Each row is a point on a tangle of strands that fork, close into loops and nearly touch. The rows are in no order.
Points whose rows are less than 106 apart are linked; no others are. Some points are linked to none.
z554: [ 16  12  -7  -2  20 -27 -24   3   4 -42   0 -17 -16 -11 -35  25  -8  26
   1  25   7  12  24 -33 -58 -15 -14   6 -11 -13  50 -25 -11  -1 -49  14
  61   5  23  -4 -17 -22 -35  11   8  18 -31 -32  -9 -17]
z82: [ 13  20 -25  25  54 -53  19  13 -13 -22  21  -4  15   2  -2 -14 -23  30
   0  27   4   7  18 -45 -29 -44  -7  23   5  -5  36   2 -16   0 -23  -6
  41  43   9 -20  -8 -19  -5 -14   1   3  30  -1 -11   6]
z869: [ 35  15  11 -15 -14  21  17 -13 -18  22 -19   7   4  43  -9 -24  34 -11
  -6 -22 -46  21 -12  65  39  14  37  -8  40  11  -5 -28   7 -23  20 -42
 -24 -17 -38  -6   8 -12 -16  10  -8 -11  17 -15   8  27]
z325: [-36  21  14 -14 -14  -6  -3 -25 -21  15 -30  27   7   9 -32 -32  29   1
   1  12  -8 -10  10  52  27 -12  82 -17  28 -16  27 -28 -19  -7  32  -3
  -6   8  -2  -7 -15  12 -33  17 -26   0  18  -8  18  28]
z665: [-13 -36  29  28 -15  10 -46 -25  10  28  30  14 -15 -16 -10  35 -24 -18
  20 -42 -20  -3  -5  -9 -32   7   6   3 -19   4  11  27  13   4 -29   0
 -41 -21   5  51 -20   6   2  -6  16 -13  -7 -24   8 -52]
z596: [ 42  -4 -34 -44   9  36  25  -5  28 -27 -28 -22   9  12  -9  -4 -21  23
  11  18   3   4 -34  13  30  24  10 -22  36  10 -24 -43  15 -27   2 -15
  -4  -2 -36 -17   9  22  20  -4 -30  -6  -2  22   3   9]
z540: [ 23  19  25 -32  -5  45  27  14  16 -12 -45  -5  -6  15  11 -17  -5   1
 -16   2  24  13 -32  46  44  24  32 -10  39  16  -1 -37  11   2  30   2
  -7 -14 -10 -26  12  -6   2  -3 -53  23   1  14  25  50]
z35: [-42   3  17 -27  -2  -8  26  -7 -17 -25 -47  13 -29 -12 -54   7 -20  18
  -8  44  34 -10  19 -12  44 -21  49   8  13 -10   9 -34   1  23   1  41
   6  30  14 -14   3  -1 -30 -12 -39  10   0  26   8  17]
z16: [  2   5 -18 -22  -4  35  15  11  13  17  -8   2  24  10  21 -14  16 -12
 -26 -16 -24  -3 -12  40  24  35  -3  -5  39  -9 -14  10  15  -8  28 -18
   1 -19 -25 -20 -12  10  26 -16  12  -8  17  -1   3   7]
z234: [-16  -8 -24 -17  29 -40  23  -8 -20 -41 -20  -5  -1  10 -46  -8  -5  20
  11  32  16 -26  13 -39  -6 -44  25  10 -14 -16   6  -4  -6  -8 -27  17
  29  46   0 -14   4  15 -28 -24 -13  -6  19  30 -22   8]
z765: [ 36  27  20 -25  12   6   7  36  26 -51 -12 -35 -25 -14  16   2 -32  15
 -14  24  50  13   7 -28  26  -2 -31  -3  -8  24 -10 -26   3  22 -25  13
  33  12  13 -21   1  -2  -3  11 -27   9 -37   2 -19   5]
z134: [-30  10 -18   6  36 -46  26   0 -30 -13  -1   9  11   5 -27  -5  -5  21
  14  23  17 -15  28 -34 -19 -44  19  14   3 -25  41   4 -18   3 -11  24
  34  40  12 -14  -1  -7  -9 -19  -4  -9  40  -1 -19  14]
z921: [  2  -2  23   3   3  -8  15  17   1  17  27  -6 -24  -6  66  -7 -23  17
   4 -16  24  22 -21 -35  36 -10 -43  11 -29  32 -49  13  14  10  20 -19
 -11 -16   2   0  22 -18  18  -3   8   0  -9  15  10  11]
z229: [  1 -29  -3  14   0   2  22   0 -27  22   5  -4   7  18  18   5  13   0
  22  -7 -15   2  10  16  28   4 -13  -1  -6  17 -36  10   8 -10  13 -28
 -40   1 -19  12  15   1   8   0  -3 -18 -11  27 -17  -4]
z163: [ 29  16 -26  -2  48 -45  -5  20  -1 -54  20 -31  11  -3   5 -17 -23  32
  -6  30   9  15  11 -55 -24 -41 -18  16  -5  -4   6  -7 -12   3 -47 -21
  47  37   5 -22   0  -6 -16   3   5   0  -7   7 -15   3]
z221: [  6   3  -1 -13 -18  15 -42   5  11 -29  25 -12  -2 -41   5  20 -11  14
   5 -10 -10  14  10 -22 -41  37 -14  -9   2  -4   6   1  18  27 -46  12
  12 -47 -10   8 -34  10   7  17  23  -3 -44 -26 -19 -31]
z561: [-36 -10 -11 -21  15 -13  25 -12 -32 -22 -24   8   2  14 -46 -17   1  13
  10  28   8 -31  15 -15  14 -27  58  -2   7 -22  12 -15  -2 -14   1   4
  11  31  -3  -2  -2  27 -25  -6 -29 -17  19  28 -12  20]
z225: [-30 -28  19  31 -12  -1 -29 -22  11  49  20  20 -31  -9   5  11  12 -15
  -2 -49  -8   8 -34  -9 -11  -1 -15  17 -31  -4  -8  40  -4  -2  23  -1
 -30 -22  36  43   5 -30   8 -17  29   7  17 -31  46 -20]
z792: [-43  23  24  -2 -18  -3 -10 -22  -6   7 -33  34  -7 -14 -33 -10  14   0
  -6  22  12 -11  13  35  25  -9  60 -16  10 -15  26 -16 -16  12  39  38
   7  15  25 -10 -11  -1 -31   9 -30  24  24  -8  23  38]
z419: [-43  14  24  15  -8  10   0   3  -5  41 -19  32   3  13   9 -28  32  -9
 -22 -18  -4   5 -16  48  -4  16  24  -5  -6  -9  16  30 -12   4  67  -2
  10 -13  15 -14 -11   1   4  -3  15  30  19 -12  15  38]
z169: [-14  -2   4  14 -13   8 -12   5   9  33  23   8   6   1  12   9   7 -30
 -17 -17 -22  -7  10   8 -17  24 -19   4  10 -16   2  34   5  10   7   2
  -7 -11   3  14 -18   2  25  -2  24 -11   5  -9  -4 -25]
z863: [  0 -24   5  -5 -17  30  10   0  -9  55  -8  12   3  18  23 -19  17  -8
 -21 -46 -57  23 -24  47  44  37  16  12  29  13 -23   9   8 -20  24 -46
 -40 -31 -58 -15   5 -15  14 -17  21 -17  11  -6  10   2]
z857: [-19  15  15   3 -17  -3 -30  21   3   8  45  -6 -17 -25  66  -3 -21   5
 -17 -23  28  19 -28 -45   2   4 -48  26 -15  23 -15  32  11  25   1  -5
  14 -39   9 -12 -16  -8  30  -1  42   8  -8 -23  25 -12]
z904: [ -7 -19 -16 -14   8  31  17  13   4  39   3   5  23  21  16 -20  17   6
 -10 -24 -42   2 -10  35  35  35   8   8  24   2 -27  17  12 -19  29 -44
 -25 -24 -61  -4  -1  11  29 -17   5 -27   9   9  -9 -11]
z767: [  8   9 -35 -35   3  10 -23  12  29 -62   4 -22   9 -35  12 -16   7  27
  -6  22  -9  -5   5 -46 -29  25 -29  -4  12  -9 -12  -2  -7  29 -56 -11
  50 -10 -17 -22 -16  22   7   4  19 -11 -28 -10 -34 -19]
z178: [ 34   2 -31 -24  24  11  31  -5  22 -14   7 -18  24  11  11 -11 -20  45
  23   7  11  -1 -16 -29  36   6 -20  -3 -23  13 -57 -11  -2 -16   1 -21
 -12  -2 -32   5  14  25  34   0  -1 -36 -11  38 -23   2]
z242: [-42  25  26  18  -9 -14   7  -5   9   8 -29  26 -13  -4 -31   7   1  12
  -7  10  33  -1  14  12   5  -9  35  -5  -2  -9  31  -3 -14  15  37  59
  21  25  43 -11   1 -17 -16   6 -14  33  23 -18  11  33]
z502: [ 55 -14  -8 -14 -29  29  -6 -11 -11 -16 -10 -22  -3  -9 -13  13   1 -28
  -4   6 -21  16 -15  32  12  37  -2 -11  51  -1 -10 -38  26 -16 -17  -4
 -35  -8 -17 -10  14   4   5  -2 -10   9 -12   7  -5  -8]
z348: [ 25  20  16   3 -33   5  -6 -16  11  20 -23  18  11  12 -13  -6  38 -45
 -25  -2 -17  -5  -2  67  10  17  31 -17  24 -16  17 -19   3 -12  29   4
  -5  -7  13   0 -18   2 -31   9  -1  20  23 -23  20  12]
z562: [ -1  26  11 -13 -20  12 -29  24  21 -18  44 -14  -6 -32  64  -8 -29  26
 -15 -21  31  14 -20 -44  19  12 -39  13  -2  21 -32  25  19  30 -14 -13
  11 -44 -21 -25  -4   3  41   2  34  -7  -3 -18   0  -9]
z232: [-12  31  39   6   9  -4  14  23   4 -13 -14 -10 -24  -2  10   5 -32   7
 -16  10  57  18   9 -14   1 -15  -7   3 -14  12  27  -3  -5  24  21  52
  36  19  41 -29  -9 -28  -9  -2 -24  34  -6 -15   9  40]
z773: [-43   2  -8   0  24  -2  39  -7 -33  -1  -2   6   7  23 -26 -27  15  25
  23  15   7 -27  17   5  15 -28  49   8   0  -3  10   0  -6   2  21  -7
   1  25  -3   1  -3  17   0   1 -29 -22  13  30 -15  29]
z196: [ 16   6 -20 -23  12  18  30  18  37  -2  11 -15   9   9  33 -13 -19  31
   9   0  27   2 -26  -9  44   8 -17 -10  -2   9 -54  -1   9  -6  22 -15
  -8 -13 -29  -7   8  16  35  -7 -10 -23  -8  24 -18  13]
z700: [ 39 -30  -7  -4 -22  15 -24 -18 -14  -9   1 -18  -6 -17 -11  18  -4 -22
  14   3 -22  11  -1  15  -3  28  -6 -12  26   9 -20 -27  14 -13 -34   1
 -40   2 -23  12  17  13  -3  17  -3  -1 -27  29 -23 -19]
z144: [ -2  10 -39 -32  23  13  21   7  27 -41  -9 -14  25   5  -3 -21  -3  16
  -2  26  19 -22  -8 -24   5   2  -7   1  11 -23 -15   1  -3   5 -15  -9
  39   7 -12 -25 -18  31  14 -14  -7  -9   6  18 -26   2]
z626: [ -6  32  31  -3 -18  -1  -4 -20  -6  21 -33  23   8  16 -11 -31  35 -12
 -17 -13 -16  14  -6  73  19   0  62 -17  18  -4  24 -24 -13  -4  47 -12
  -9 -13  -1  -1 -14  -3 -35  17 -14  19  19 -30  23  39]
z469: [-28  23 -10  19   9 -20   8   2   6   2   7  24  15   3  -3   3   3  -8
  -6   7   5 -15  14  -3 -35 -11  -8   1   8 -20  47  18 -20  15   8  31
  41  14  40  -5 -16  -3   3 -17   7  11  37 -27   0   4]
z691: [ 10 -16   7  -2 -11   1 -38  -4 -12  -6  27 -11  -5 -34  16  21 -28   3
  24 -18 -18  12   5 -29 -38  19 -16   3  -9   7  -2   2  14  15 -54   5
 -13 -19 -21  19 -17  16   3  16  21 -11 -34   0 -35 -37]
z110: [-53   5   9  10   8   6  21  13 -12  40  -1  22   4  24  13 -36  24  -7
  -9 -15 -11  -1  -8  41   2  -4  22   4  -3  -2  10  33 -10   2  56 -17
   0 -16   4  -3   2   7  14  -1   6  -2  12   2  -3  30]
z836: [-18 -19  -5  23  20 -17  23  19 -16  55  29  36   7   9  16   1  30 -25
  14 -13 -28  -9  10   2 -23  -5 -20  39 -24   1  -4  47  -2   9  16 -12
 -35 -11   1  19  11 -17  15 -11  16 -37  32   4   3 -27]
z560: [ 13   0 -16  -7  -4  -5 -19  -7   4 -42   0 -16 -22 -14 -28  28   6  -1
   0  24   0  -3  20 -13 -53  -2  -5 -11  -7 -14  32 -29  -7   1 -53  23
  39   1  26   3  -7  11 -26  16  -2  15 -37  -3 -11 -23]
z231: [-47   6  16  -4  -9 -42  10 -11 -19 -11 -30  12 -22  -8 -62  16   0  20
   6  38  24 -20  33 -23  18 -40  50  -2  12 -20  26 -23 -10   6  -1  48
  15  41  21 -10  14  -7 -42  -5 -25  10  18  -3   4  14]
z118: [ -6   2 -18  36  34 -24  11  11 -12  36  42  35  22  10  16   1  15 -21
   4  -2 -13  -4  14 -15 -40 -13 -23  25 -18  -8  25  32  -6  12   9  -7
 -10  -1  16  22   6 -22  16 -18  17 -24  33  -6  12 -27]
z749: [ 11  21  19  26 -35  10 -22 -20  26  19 -11   9  -4  -3 -16   4  28 -39
 -13 -12  -4   5 -11  56  -4  19  27 -21  -9 -15  12  -4  -2  -8  39  16
 -10  -6  40  20 -12  -9 -15   3  -4  32   6 -29  43   9]
z494: [ 39  28  -8   1  29 -29 -26  23  13 -47  37 -23  -2 -22  30 -17 -26  41
  -5  15   5  25   9 -60 -14 -14 -30   6  -4  10   0 -11   4  25 -44 -30
  41  -2   5 -16  -8  -4  -4  19  29   0 -20  -9 -16  -5]
z528: [  9 -27  19  32  -6 -20 -13  -3 -17  19  36 -12 -15 -11  22  25 -23   0
  24 -20  -1  13   3 -33  -7  -9 -37  15 -24  27 -12  14   8  11 -17  -7
 -41  -5  15  17   2 -18  -5  10  18 -13 -21  -2 -13 -21]
z655: [ 25  -7 -13 -16   9  25  24 -11 -33  19 -17   3  31  44 -16 -23  39  -5
   3 -14 -61  -5   5  49  30  15  40   0  31   1  -7 -17   3 -36  -1 -56
 -28  -5 -59   4   8  11  -4   3  -6 -31  10   6   0   6]
z953: [ 34 -10 -23  -9  14  -5 -19  -8 -15 -47  14 -31   3 -28   4   3  -4  21
  16   4 -20   5  16 -30 -25   5 -28   4 -13   7 -28  -9   0   1 -60  -1
   4  12 -31   3  16  21  -2  21  11 -26 -31  40 -33 -21]
z975: [ 24 -17 -20  -5 -13  -9 -19 -19 -13 -36 -12 -20 -10 -11 -36  19  15 -31
   5  27  -8  -8  18   7 -33  -1  -4 -11  -6 -16  14 -35  -5 -16 -46  15
  12  19  16  10  15  16 -22  24  -8  11 -28  17 -10 -16]
z252: [-31   4  -1   1  -9 -45  -1 -22 -26 -10 -29  14   2  -1 -61  19   9   5
  17  40  22 -40  30  -4  -7 -50  49 -13  -9 -20  30 -15 -23 -19  -8  43
   5  47  14  10  17  -2 -43   9 -13   1  30  -1  -2   7]
z613: [ 24   0   9  36   3 -19 -15   6  -1  -1  31 -22 -19  -6   1  33 -19   8
  14  -7   6  30   9 -38 -26 -15 -32  -7 -31  13  18 -10   3  12 -15   2
  -7   5  24  19   3 -27  -9  11  15   4 -27  -9   1 -19]
z659: [ -5 -35  14  23 -16  -5  -1   1 -16  38  21   4 -22  -1  24  17  -6 -13
  20 -17 -12   4  -4  -5  11  -2 -33   7 -16  18 -28  21  11   1   5  -6
 -48  -6   4  19   0 -14   6   6  12 -10 -10   6  -5 -18]
z381: [-16   5  19 -31   1  12  31   7  -2 -15 -47   1 -23   1 -30 -13 -19   8
  -2  29  33 -10  -1  12  43 -16  56  -9  22   1   6 -39   4  15   9  22
   3  22   0  -9   3   8 -15  -8 -52  18  -9  26   3  32]
z250: [ 25  -3 -49 -50  19  28  32  -1  40 -39 -43 -20  10   8 -29 -15 -32  32
  12  36  27  -7 -43 -18  28   1  21 -17  14  -5 -25 -40  -2 -19  -1  -8
   8  -2 -31 -22   2  40  15 -15 -20  -9  -4  30  -2   5]
z525: [ 23  12 -16  21  31 -38 -19  -9   0 -30  -5 -22  -1  -6 -52  27 -11  26
   4  15   7   4  22 -35 -58 -52  -3   7 -16 -14  69 -24 -21 -13 -51  22
  52  28  26   5   7 -30 -43   5  -3  15  -5 -37  -1 -13]
z360: [  0  16 -22 -26 -19  21 -28  13  25 -48   2 -15   4 -33   8   7  -4  13
  -8  10   7   5   8 -15 -25  36 -26   3  10  -4   1  -3   6  30 -35   5
  50 -34  10 -28 -33  18   9  18   9   7 -41 -31 -20 -22]
z206: [ 11  12 -32 -41  26  15  36   7  42 -52 -23 -16   9  -5  -5 -22 -30  39
  10  32  39 -13 -22 -38  29 -14  -1 -11   0 -10 -28 -19  -3   2  -6  -4
  25  13 -15 -23 -16  36  11 -14 -12  -5  -1  24 -20  10]
z602: [ 25  37  -1 -14  -1  -8 -24  27  22 -40  39 -21  -4 -16  42 -15 -30  37
  -2   0  27  18   1 -57  12   6 -33   4  -7  19 -38   5   8  25 -33 -18
  25 -25 -11 -16   2   4  21   9  23  -9 -19 -10 -16  -4]
z411: [ 18  -5  26  21   3 -23  -7  17 -10  14  42 -16 -17 -21  48   4 -38  10
  13 -17  13  24  -7 -54  20 -18 -47  15 -19  41 -40   6  14  15 -12 -19
 -22  -7  -7   4   8 -10   7   5  20 -18 -11  10  -5  -4]
z165: [  4   4 -35 -12  14   3  18   7   9 -23  14 -10  17   5   5 -12  -2  -6
   5  13  -2 -15   1 -10  -3  10 -22  -4   8 -10 -14   6   9   4 -14  -8
  13  14  -8  -7  -5  24  19  -9   4 -18  -4  26 -29  -2]
z674: [-23   8  10   8   1  -2  12  15  -1  16   1   3 -13   9  37 -11  -5  -5
  -8  -3  27   7 -12   3   1   5 -26  -2 -11   1  -4  21   3   9  42   4
  21   0  24 -20   1 -11  20 -11   7  20  -5   2   5  32]
z522: [ 10  15  20  24 -30   0  -2  -4  13   9 -14  -1 -25   9 -15  12   9 -32
   3  12  18  -3   8  37   3  -4   8 -28 -11   2  10  -8  -1  -5  21  27
  -7  10  41  19   2 -12 -11  12 -12  32 -12 -11  23   9]
z942: [-37 -14 -14  11  22  -1  35  24 -15  48  22  22   5  24  23 -20  29 -17
   6 -13 -18  -4   3  15  -4  -5  -7  32 -13   7 -13  38  -6   7  40 -25
 -18 -18  -4   8  16  -8  20  -2  12 -23  14   9   5   7]
z896: [ -1  21  -2  50  18 -17  -6   6  12  22  39  10  -4  -4  13   5 -14   3
 -14 -15  25  29 -12 -34 -36 -25 -27   8 -18   8  49  21  -4  14  11  -1
  27   3  42  13  -3 -42  20 -24  26  22  15 -49  36  -5]
z718: [  9 -31  -2  22   3 -14  21  -8 -38   9  -2   0  21  29 -18   7  32  -5
  29  13 -14 -24  40  13   0 -15  -1   2 -20  15  -9   4  -2 -24   7 -18
 -34  25  -6  18  22  -1  -4  11 -15  -8  -1  31 -17   4]
z625: [-33 -21  13  -8 -25  20 -27   9   4  35  14  -2 -17 -30  47   3 -29 -20
 -21 -43  -5   2 -45  -7  13  26 -25  29  16  15 -20  42   9  10   5   0
 -31 -38 -25  -4 -19   7  24 -10  37  -8   6 -10   5 -32]
z352: [-27 -18  16  30 -26  -7  -6  -9   4  48   3  21 -30   8   5   5  15 -17
   2 -29  -1  11 -26  12  -2 -13 -16  -3 -52   3  -7  39 -16  -5  53  -6
 -36 -20  33  27  18 -38   3  -2  13  30   5 -13  40   8]
z807: [ 15 -42  -4   7  -6  -2  -8 -24 -45  19  -6  13  42  26 -14  20  43 -18
  13   7 -49 -28  36  36  -4  11   8   1 -10   1 -21   8  -8 -26 -16 -26
 -57  14 -29  23  23   7 -10  19  -9 -19   4  35  -8 -23]
z726: [ 23 -12 -13  -7  -1 -19   8 -11 -18 -26 -20 -14 -18   2 -34  15   7 -21
  11  24   7 -21  20   3 -13 -23   3 -12 -11  -3   1 -24   1 -19 -17  16
   0  40  12  11  22  16 -21  15 -19  10 -18  24 -16   1]
z583: [ 20  18  -2 -39   8  48  30  14  36 -19 -37 -13   4  19   5  -9 -17  19
  -4   0  20  14 -45  19  50  16  26 -16  41   8 -11 -36  16 -14  35 -10
   6 -22 -24 -27   5   7  18 -11 -37   3  11  13  21  32]
z769: [-29  -7  16  -7 -16  17   4   8   0  34   0   5 -23  -1  50 -14   6 -14
 -22 -26  17  14 -29  14  13  19 -28   8 -12  10 -24  40  10   2  50 -12
  -1 -28  -1 -18   4  -9  19  -9  22  24  -6   6  17  18]
z105: [-31  20  37   3   0  -5  13   6   9 -21 -39   0 -22 -19 -17  13 -31  15
 -16  26  55   6  16  -4  19 -10  15   5   1   5  20 -17 -17  30  12  63
  31  22  40 -32 -14 -22 -12  -7 -38  35   5  -9  13  31]
z534: [-20 -23  11  -9 -33  31 -20   8  14  37  -5  -3  -7 -17  44   2 -10  -9
 -34 -40  -2  12 -53  19  27  38 -24  19  16  12 -27  30  21   0  36  -6
 -17 -41 -25 -24  -3  -6  27 -16  37  20   8   4  24  -3]
z909: [-12  12   7  40  -3   5 -35 -17  47  13  23  24  19   3 -28  28  27 -10
   1 -17 -13 -21   5  16 -41   2   3 -25 -25 -28  28  23  -8  -6   4  21
  11  -2  47  49  13 -11   5 -18   9  -6  23 -51  29 -26]
z453: [  6   8 -11 -18  -6  19   6  15  21 -10  16 -19  -1   0  35 -10 -19   5
  -4  -3  21   0 -17 -11  24  20 -33 -10   9  12 -37   1  20   7   4  -9
   6 -13 -12 -17   4  12  30  -6   7  -9  -9  18 -12   8]
z642: [-10  14 -20  38  18 -23   0   4   7  19  36  18  15   6   5   6   3  -4
   0  -5   2   0  14 -20 -47 -20 -26   4 -15  -8  46  27  -8   7  -7  14
  19   4  39  18  -1 -21  10 -14  15  -9  26 -37  10 -16]
z355: [ 17 -22 -38 -19  24  16  25 -11 -14 -17 -14 -10  37  12 -10 -12  18   5
   8  17 -18 -25   2   1   5   9   6  -2   6 -11 -30  -6   3 -22 -14 -17
  -9  16 -32   2  13  29  16  -6 -10 -28  -2  45 -30  -2]
z309: [  7 -37  25   7 -22  14 -46 -24  -3  16  14   4   2 -27   2  27 -28 -20
  21 -30 -30  -2  -1  -2 -29  26  -8   1   9   7  -3  12  10  -1 -40   4
 -40 -23 -28  31 -14  24   2   8  13 -10 -22  -2 -27 -53]
z67: [ 10  -4  -9  11 -13 -33   0 -17 -28  -9 -16   4   4  13 -47  20  27 -18
  22  32   2 -40  27  13 -14 -34  24 -23 -24  -9  25 -17 -17 -29 -10  20
 -12  40  12  21  25   7 -35  23 -21   6   5   9  -5  -1]
z454: [  0  27  -7   4  -8  10 -26  17  18 -43  20 -10  -1 -23   2  17 -10  19
  -8   7  19  20  18 -28 -34  19 -28   8  -3   8  25  -5   5  32 -22  17
  59 -30  38 -21 -48  -7  -5   9   8  23 -28 -49   5 -11]
z61: [ 33 -20 -13 -23  -3  19  -6  -6  -3   7 -10   6  41   5 -12  -2  22 -33
 -20  -2 -57  -8  10  26  -5  40   6   2  49 -23 -12  -9   7 -29 -26 -17
 -21  -4 -54  -2   7   7   5 -12   3 -28  16  14 -19 -21]
z605: [ -7  14  38 -18  -3  29  28  15   4 -10 -48  12 -20   4   2 -24  -7  -3
 -19   7  33   9 -12  35  48   8  45 -15  15   6   6 -27   1  14  30  12
   0  -4   7 -22   7  -4  -5   4 -51  30  -4  16  16  45]
z636: [ 12  -1  26  37 -22  -6 -18  -1  13   8  20 -21 -32  -3 -13  35 -10 -23
  13 -11  16  12   9   1 -20  -7 -16 -20 -27   7  15  -7   4   1   7  24
 -14   2  38  26   6 -19   2  10   1  23 -26 -20  15 -14]
z216: [ 29 -18 -14  -8  14 -10  29  -5 -28 -30 -25 -26  -7  19 -17   3   3   7
  15  26  12 -19  13  -5   8 -23   0 -13 -20  15 -20 -29   5 -17 -15   2
  -9  45  -9   1  25  16 -10  15 -31  -5 -25  51 -16  15]
z790: [ 28 -31 -44 -18  25  24  42 -18  -9 -10  -4 -19  31  28 -11 -12   7  36
  28   8 -13 -13  -8  -2  23   3   5   1 -12  14 -51 -17   7 -31   2 -27
 -29  14 -44   8  20  34  27   8 -21 -31 -13  52 -16   0]
z990: [ 29   1  16 -12 -22  26  -2  -3  -9  35 -21   9   4  21   6 -17  31 -24
 -28 -50 -54  39 -18  60  37  40  27   3  41   7 -10 -10   8 -17  33 -34
 -20 -35 -44 -23   2 -29  -6 -11  25  -3  22 -33  25  21]
z430: [  7 -13  15  21 -32   1  -4 -12 -18  43 -11  20 -10  22   1  -5  35 -21
   5  -9 -32   9   4  61  22   3  16 -18  -6   3 -14   2  -2 -23  34 -28
 -43  -7  -8  22   9 -17 -14  20  -3  15  -4   0  14   7]
z734: [ 18  -2  -2 -10 -13   1  -5 -11 -12  26 -12  25  41  23 -15  -6  39 -42
 -22   3 -53 -31  21  46  -8  25  17 -18  30 -35   3  -3  -3 -26  -5 -21
 -14   1 -28   8  -1  13  -7   2   4 -16  15   2  -2 -18]
z873: [-20 -46  27  43 -18   3 -40 -26  16  32  32  16 -23 -18  -9  31  -6 -17
  18 -45 -14   0 -18 -10 -11 -13  -6   8 -33   8  -4  39   0   7  -8  -3
 -49 -19  30  62  -2 -19  -1 -13  10 -19   8 -32  28 -39]
z455: [-21  29 -10  13   3  -1 -13   8  19 -19   8   0   4 -10  -2  10  -9  -3
  -8  18  16 -10  17  -2 -31   5 -20  10   8 -15  32   4 -10  23 -13  22
  58  -8  44 -17 -35   0  -2  -5   4  23  -4 -34  -2  -4]
z710: [-11 -16  22  18   3 -21 -37   5  -5  19  50  12 -18 -31  40  11 -49  13
  12 -43   3  27 -27 -63 -23 -19 -14  35 -18  23  10  30   9  22 -32 -16
 -21 -34  10  34 -30 -11   3   0  35  -7   2 -26  25 -39]
z731: [-22  12 -11   9  16 -18  14   3  -5  19   2  30  28  17  -8  -6  23 -22
   1   9  -9 -30  23  17 -25 -13  15  -4   5 -27  28  19 -15   1   8  19
  11  13  19  12  -3  12  -1  -1   3 -10  27  -4 -15  -1]
z124: [-16  16  17  23  -3  -5 -12   5   8  13  36   1 -23 -12  38   6 -16   2
 -17 -25  30  22 -25 -35 -19  -5 -43  22 -25  12   7  25   1  17  17   3
  10 -21  39  -5  -5 -34  19 -10  30  28   3 -27  43  -1]
z406: [ 20  -2 -28 -35   4   9 -32   3  13 -52   6 -32   8 -39   5  -8  -7  23
   6   0 -11  10   2 -39 -27  22 -20   1   3   0 -27  -8  -4  10 -74  -3
  22  -7 -39  -1   6  24   4  14  16 -21 -31  16 -37 -24]
z834: [ 36 -35 -15  -5  -2   8 -19 -17 -18 -25   6 -39   2 -21   2  13  -9   5
  22   6 -25   5  11  -6 -14  21 -22  -9  -4  22 -33 -18   5  -8 -42   1
 -32  15 -39   8  23  24   3  15  -1 -17 -29  43 -32 -27]
z601: [ 25  -1  -7  22  23 -48  -2 -14 -18 -23  -7 -25 -13   7 -51  30  -1   4
   9  20  16  -7  26 -33 -42 -61   0   1 -20  -4  45 -22 -23 -19 -39  30
  20  52  27   5  21 -13 -45   9  -9  10   3  -5  -5   6]
z654: [ 28   2 -25 -28   0  36   8  -2  15  -5 -20  -6  36   8  -7   3  14 -17
 -23  -5 -38   5 -14  29  19  44   9  -6  61 -18  -6 -17  14 -18   4 -22
   2 -14 -46 -25  -8  16  11 -21   5 -16  16  -8  -1   4]
z387: [ -7  -2  10  26  -7 -11 -18 -10   5  45   0  38  39  21 -17   8  48 -23
   8  -6 -42 -28  31  50 -11 -16  15 -18 -27 -19   8  22 -25 -23  21 -18
 -36   5   8  50   9  -8 -13   8   3 -17  32 -18  18 -30]
z317: [-15  26  26   5  13  -2  13  27   7  -2   4  -3 -18   4  45 -10 -25   8
 -14  -5  52  15  -5 -21   5 -18 -28   3 -18  13  11  15   1  17  29  23
  37  14  19 -26   0 -28   7  -7  -8  33   3  -4  10  38]
z707: [-13   2  -8   0  -4  -9   2 -10  -6  14 -23  27  37  18 -17  -7  33 -37
  -7  14 -27 -35  25  34 -18  -4  22 -16  20 -32  24   3 -12 -17   6   2
   4  12   1  14  -3  18 -19   1  -3 -10  18  -1  -2 -12]
z999: [-26 -39  14   6 -16  -2 -16   1  -5  50  14  17 -27 -17  43   0 -20 -14
  -3 -41 -19   1 -36  -7  20   2 -30  35 -13  17 -29  45  -3   3   7  -8
 -46 -23  -5   8  -3  -5  14  -8  30  -6   3  -6  10 -23]
z781: [-35  15  46  -8   3  20  21  10  -3   6 -30  13 -17  11  11 -17  -9   2
 -16  -2  35   9 -10  18  29   4  33 -13 -10   4  13   0   3  11  48  24
  12   8   6 -20   1  -6  -3   0 -38  35  -4  18  13  58]

How many points has the smallest loop of links through each point below? Write - if it is on no loop.
z165 -> 6
z769 -> 19
z124 -> -

A piece is all that can be reached along the links. How many separate loops has the piece of each point below (a circle has one, a figure eight two, a Y none), and how many tips (points with one link)?
z767 -> loops 0, tips 5
z674 -> loops 1, tips 2
z250 -> loops 1, tips 3

A tip is a point with one link. Name the tips that can be reached along the links from each point below, in the order of the rows.
z82 -> z419, z502, z773, z655, z352
z178 -> z216, z601, z781
z325 -> z921, z807
